Points, in no order, along strands that fork and pass close to each other.
Points whose rows are less than 52.2 apart are linked; no others are.
(329): [2,18,8,-10,-11,-14,-10,19,-2,-14,6,-9,-4,-8,0,9,25,8,-5,9,3,-9,-4,-5,-22]
(727): [-9,7,-30,11,-11,2,-9,-23,11,3,-1,-8,-6,6,3,-1,16,-24,1,-9,-5,-10,-2,3,-18]
(1006): [-1,-9,-6,0,3,-5,-4,0,12,17,-4,4,-7,-11,-20,12,3,-3,-1,-1,5,-4,-14,-6,-10]
(138): [-7,-6,7,-12,15,28,-13,-7,-24,3,3,-7,2,1,2,2,-15,-9,10,15,-14,7,16,15,-1]
(522): [3,-13,-10,13,1,-12,16,-10,22,12,5,-2,4,-3,-7,9,-1,-8,-3,-4,16,13,-18,-15,-4]
(557): [-13,-3,10,-17,-17,-2,-17,17,-10,0,11,-7,-3,1,6,-6,-6,2,-11,10,-29,-11,12,12,-9]
(376): [20,-3,2,2,8,4,-2,18,13,-8,-3,8,14,-32,-13,-5,13,-1,-4,6,4,5,7,17,-11]
(143): [0,9,6,12,-8,-12,17,-2,9,16,5,7,11,27,-10,0,-16,10,-3,-3,15,9,-28,-13,18]
(230): [6,13,5,-3,7,4,17,-6,-23,-7,5,7,-18,-3,8,-1,-30,10,-5,-1,-21,-10,3,4,12]
(861): [5,19,16,15,4,10,-8,22,-16,5,6,0,35,14,1,-6,-6,12,12,8,7,7,5,4,24]
(436): [-4,-25,6,-13,1,-3,1,-15,25,-25,0,-13,-11,-18,21,9,12,17,8,3,20,-2,0,1,-1]
(779): [-11,-16,14,-9,5,-6,-37,14,-8,13,2,-2,10,0,-3,-1,4,14,17,3,6,17,12,-1,-1]
(217): [-17,-21,-3,-1,-21,-4,-12,-19,9,15,6,-3,-1,-12,20,3,16,-12,-19,-9,-13,-23,-8,9,1]
(538): [18,-13,2,-4,3,17,-6,3,-2,-27,5,-19,8,-14,9,-4,-6,11,6,10,25,-11,1,-4,-4]
(833): [13,13,4,10,-2,18,-2,-14,-14,3,-11,-4,4,9,-5,4,14,-10,9,-12,-1,-18,-13,-22,18]
(987): [2,1,8,2,-9,-18,25,17,10,-9,-5,21,-8,2,1,-3,9,-3,-20,11,-12,-1,-3,12,0]
(391): [3,-6,-5,14,-3,13,3,-8,3,-2,9,-3,12,-2,16,-3,-3,0,-10,-4,3,-6,1,-4,13]
(703): [28,14,-6,11,-8,-6,3,-2,3,-3,7,-6,18,-5,-13,-13,-27,6,-12,-11,18,-9,-17,-18,10]
(608): [15,6,-1,-2,16,-1,-1,-2,-15,14,-7,-3,5,23,-19,10,-24,3,17,-1,12,12,-9,-22,17]
(1010): [-7,13,12,-8,2,-13,-18,-13,-11,13,3,-1,-10,0,8,10,12,10,21,-24,-4,-5,-3,-19,16]
(237): [-4,-6,-25,0,-14,9,-13,-17,4,-3,-3,-18,-11,9,-11,5,-6,-23,-3,-6,0,-10,-9,-15,-26]
(262): [12,1,2,2,1,7,9,6,-3,1,-7,11,3,-2,-7,-18,-9,-5,-5,-13,-2,-3,-1,-3,15]
(66): [12,7,-10,-11,-4,-4,-11,-9,-16,10,-1,-6,-7,-19,-20,-6,-12,4,-12,-12,-20,-20,-1,-11,-9]
(629): [-14,7,-18,-1,-14,-15,0,-12,3,-6,15,-3,-3,12,5,-1,-18,-3,-6,7,-5,4,-3,0,-28]
(345): [-19,-44,-3,-19,-4,14,-17,-8,17,6,-4,-13,-7,3,-4,1,-4,-9,9,-6,5,1,10,-7,-6]
(114): [-2,8,9,6,10,-19,-9,14,-2,13,21,-3,16,-5,11,-5,-10,23,3,3,6,12,2,12,9]
(503): [-6,15,9,8,-4,-19,3,10,-7,17,5,18,17,14,-1,1,-5,11,-1,-7,-3,14,-11,3,15]
(560): [-6,-13,-16,13,3,14,27,-32,22,-10,-8,0,-8,-8,23,-7,0,-12,-13,12,9,-2,4,15,1]
(507): [7,8,-5,10,6,25,12,14,-22,-8,-12,15,8,4,9,-15,3,-24,-4,11,-17,-5,11,21,8]
(636): [5,21,4,7,10,-11,34,11,-2,-3,0,23,-2,1,0,15,-2,-3,-12,23,-10,14,-4,14,1]
(417): [-23,-21,7,-17,-5,13,-24,13,-9,11,-4,-6,-2,-6,1,8,5,-8,-10,6,-20,-3,11,13,-6]
(807): [11,-4,12,4,-11,23,-14,0,1,3,-11,-6,11,18,6,-12,14,-10,17,-13,15,-15,7,-20,27]
(113): [16,12,10,-4,7,-9,10,22,4,-17,2,2,9,-18,4,4,17,13,-10,14,6,4,2,8,-12]
(598): [-9,-15,3,8,0,19,-6,13,1,9,-5,11,16,12,2,7,8,-19,9,1,-5,12,3,0,18]
(556): [-9,10,-8,-13,1,7,-8,6,-19,-6,-7,12,-19,10,9,0,18,-18,-4,7,-33,-4,16,23,-13]
(289): [-13,14,-8,-12,-14,-20,-22,-5,4,3,15,-14,-11,8,-7,-4,-12,6,12,-7,-2,0,-6,-15,-28]
(46): [-4,-16,-10,-9,22,2,2,-21,1,19,-1,-1,-3,-6,-16,11,-17,-8,-2,-2,-6,8,0,-8,0]
(830): [-2,-16,19,-25,-1,-17,-7,16,8,-2,-5,12,-16,-15,0,6,4,16,-9,3,-5,7,3,2,-4]
(975): [15,-3,-1,6,-13,1,-3,21,10,-11,2,-13,6,6,-22,6,-7,-2,-4,13,28,-4,-13,-16,-13]
(634): [-15,-13,-12,-24,14,-4,-8,-13,3,2,-10,-7,-23,-8,-12,-2,3,0,4,-9,-12,-2,19,12,-20]
(192): [10,-38,12,-8,-12,1,-7,10,23,-11,-18,1,-7,20,-13,-6,-9,3,-2,-8,25,8,-6,-15,9]
(826): [-17,-22,-14,-18,-4,2,-18,3,10,12,2,-11,-10,-8,-12,16,10,-12,-11,6,-13,-9,15,16,-28]
(492): [-6,14,11,-5,-2,-4,-2,-11,1,-2,-4,6,-6,18,12,0,30,5,30,-17,7,5,6,-14,10]
(387): [12,16,-4,-3,1,11,17,0,-11,-21,-8,1,-7,-13,10,-12,1,-6,-3,5,-24,-7,17,29,1]
(174): [2,28,-6,7,6,-18,18,-5,-11,3,8,12,-2,-2,6,-8,-27,12,-21,-6,-24,5,3,8,7]
(219): [-15,3,13,0,3,-14,12,-15,13,-5,8,5,-11,-1,29,3,19,11,16,-9,6,2,1,0,9]
(267): [27,-7,6,1,-9,-7,-1,15,10,3,-10,-11,15,-2,-19,0,-9,4,-3,-9,20,-17,-24,-21,3]
(894): [-3,-2,1,19,3,10,12,-15,15,-8,4,-3,16,-16,25,6,15,-9,-9,18,7,0,2,14,8]
(911): [0,-9,23,-1,-1,16,-10,26,-13,8,-17,12,23,15,-7,8,17,0,1,12,14,3,2,2,26]
(349): [15,20,1,8,5,2,32,-3,-4,-10,-12,26,-17,24,-10,-4,-17,-6,9,-2,0,1,-12,-12,17]
(231): [10,3,0,8,25,-2,14,10,6,6,-2,8,15,-6,-21,5,-4,10,20,7,23,27,-9,4,6]
(721): [11,-14,-4,8,16,-1,31,-3,13,-5,-2,-1,15,-7,-4,3,-11,2,-2,9,24,15,-14,-2,8]
(38): [-17,9,4,-12,-6,-23,-11,6,-5,-2,14,-1,-5,-11,13,-10,9,14,0,-6,-22,-2,17,18,-7]
(152): [1,-3,-14,1,10,3,-5,-16,3,-20,13,-30,12,-11,9,0,5,12,11,2,23,-6,-1,-1,-17]
(92): [11,-22,8,-5,-14,20,4,-5,21,-23,-14,-14,-20,13,1,-13,-9,-5,6,-8,26,-1,1,-18,-2]
(599): [-5,-6,5,-7,-13,-22,19,8,20,-3,-12,21,-14,-10,-6,-19,18,0,-8,-15,-10,-1,-3,4,-8]
(357): [-4,-8,-15,7,-11,17,-7,-15,0,10,-5,-1,4,-11,11,10,27,-20,-5,-9,-13,-21,-2,1,-4]
(536): [-7,-28,-9,-2,-6,-7,-10,-2,16,-10,14,-23,2,-11,15,10,10,11,6,7,24,-3,-8,0,-17]
(851): [11,13,0,2,17,11,5,-8,-11,12,-8,-1,2,2,-3,18,0,0,23,0,15,-3,-9,-17,22]
(691): [13,18,10,0,-16,-16,-15,28,2,0,3,-6,7,6,-19,-4,8,0,-9,5,10,-3,-11,-17,-23]
(896): [-21,-20,-23,5,13,5,4,-17,7,12,-4,-2,-2,10,-5,0,-15,-21,-3,5,-2,15,1,5,-9]
(194): [2,3,3,9,15,-4,8,9,-1,10,1,13,14,10,-17,-22,-12,3,25,2,8,34,7,2,7]
(657): [-13,-9,9,-9,-7,-16,-18,-7,0,12,11,-4,-2,-18,11,0,17,11,-8,-14,-8,-9,2,7,9]
(988): [-23,6,-18,-5,-12,-1,-2,2,0,-1,1,4,-24,15,6,15,14,-13,-12,14,-22,2,13,28,-33]
(520): [-3,-4,12,-10,15,22,-18,8,-25,14,-6,3,6,-4,-3,15,14,-9,4,14,-15,-7,7,13,8]
(801): [-18,1,-6,-2,-4,-18,13,-6,0,3,-9,24,-29,3,-7,-14,8,0,-2,-9,-22,8,-7,15,-8]
(10): [-11,1,-3,-5,-1,-5,-4,-20,6,-11,-9,-6,-27,1,-3,-7,5,-2,24,-8,5,6,17,-4,-17]
(586): [6,-30,11,-2,-1,26,-7,6,13,-26,-4,-18,-4,3,0,-3,0,-3,3,8,25,1,14,2,-5]
(84): [2,20,-9,-8,-9,-10,-2,-2,-9,-7,3,-7,-9,-22,6,-11,-8,9,-20,-7,-21,-28,2,5,-5]
(811): [-2,13,-1,1,22,0,-2,-3,-10,16,8,1,3,13,-11,-2,-23,4,22,6,3,26,0,-11,-3]
(547): [-12,-40,-2,-10,5,5,0,7,26,-5,1,-3,-14,12,-14,-1,-14,-9,5,5,14,15,3,-13,-3]
(731): [8,3,5,1,2,-5,7,-2,-17,-6,11,-7,-1,-6,6,-8,-35,29,-5,-13,-4,-8,-9,-5,23]
(184): [6,24,-1,22,-12,-2,27,-5,3,2,-1,15,1,32,7,1,-16,-2,-11,-10,3,2,-17,-10,13]
(515): [-11,-21,1,2,1,7,-24,-3,11,8,-1,-12,11,3,-3,-2,16,0,19,-5,15,13,13,-6,-5]
(688): [7,17,-8,-5,2,-5,-8,2,-18,22,-2,14,-1,-11,-19,-1,14,-13,-12,-13,-24,-9,-6,0,-1]
(279): [-4,7,-26,7,-19,1,1,-24,-3,-6,10,-27,2,6,6,-3,-20,-2,-12,3,2,-16,-9,-9,-20]
(893): [-3,-9,18,-2,2,3,-14,23,-2,8,0,-5,9,5,2,17,14,12,4,21,12,3,4,2,5]
(512): [9,26,-5,19,4,-5,24,10,-11,18,-8,27,3,5,-8,17,7,-10,-22,5,-10,2,-18,-1,11]
(925): [17,-3,1,3,3,7,-2,25,-5,-5,-7,9,13,-16,-18,-13,-10,-7,-23,5,-9,1,3,11,1]
(120): [3,-7,11,-3,9,-8,3,-8,5,1,1,3,8,-5,-1,-17,1,8,28,-20,10,21,5,0,8]
(928): [-6,12,19,-12,1,-21,-8,8,3,-6,-7,8,-19,-2,0,14,17,14,5,-3,-5,-3,0,-7,-11]
(615): [14,0,16,13,-6,17,-24,15,-10,3,-6,-9,27,20,-1,-8,-1,15,11,-12,17,-1,5,-13,24]
(966): [16,19,-19,27,3,-8,6,-15,-4,7,19,-5,19,-2,-2,-2,-21,-5,-9,-3,16,2,-11,-10,-2]
(6): [3,24,-10,7,-3,7,13,-17,-4,-17,1,-7,-1,-23,22,5,0,6,-14,4,-14,-20,8,14,-3]
(313): [6,9,15,-2,-2,-17,-9,13,-17,0,24,-8,10,-10,14,-10,-23,21,-14,3,-14,-9,2,1,15]
(105): [0,-3,3,-9,11,6,11,-20,5,-23,-5,-4,-19,-12,4,9,5,14,14,3,2,-8,8,-5,-4]
(495): [-12,-25,-20,11,6,20,22,-8,14,2,-4,-2,8,1,8,4,-8,-19,-16,16,5,9,10,13,1]
(661): [-1,12,-1,-3,-5,25,-14,21,-22,-6,-3,3,1,3,5,-5,6,-19,-8,20,-29,-3,22,23,-6]
(532): [13,12,5,3,8,-1,25,2,1,-11,-20,18,-14,5,-6,-10,10,-1,16,-10,3,8,1,-5,13]
(364): [-8,17,-4,-2,-9,-12,-13,-12,-12,20,14,-3,-10,9,-2,9,3,-5,11,-14,-3,-2,-11,-22,-7]
(763): [4,25,-16,20,7,-9,5,-4,-16,14,2,19,4,-6,-1,3,-6,-10,-20,-11,-23,3,-7,5,5]
(797): [-17,8,14,3,1,2,19,-2,1,-22,9,2,-6,4,32,8,16,19,5,13,1,2,5,17,6]

A fork is a point with three links. Follow the links from the first point to the second and name the forks in between, in order.
(536), (657): (417)
(143), (6): (763)
(661), (691): (763), (262), (329)
(801), (721): (763), (262)
(46), (801): (262), (763)
(231), (184): (262)
(6), (807): (763), (262), (194)
(966), (262): (329)
(807), (688): (194), (262), (763)

Follow the links from the first point to the second, and from the first to the third. Name the last point that the two ways share.
(636), (928), (560): (262)
(1010), (138), (105): (417)
(1006), (966), (512): (262)
(801), (387), (851): (763)

A fork is a point with three links, a tip a point with one. Leave the first point through the second and follow the links. Name the first fork or tip that comes.
(289), (629): (417)
(763), (688): (988)
(38), (657): (797)
(174), (230): (262)
(988), (556): (763)
(826), (634): (598)
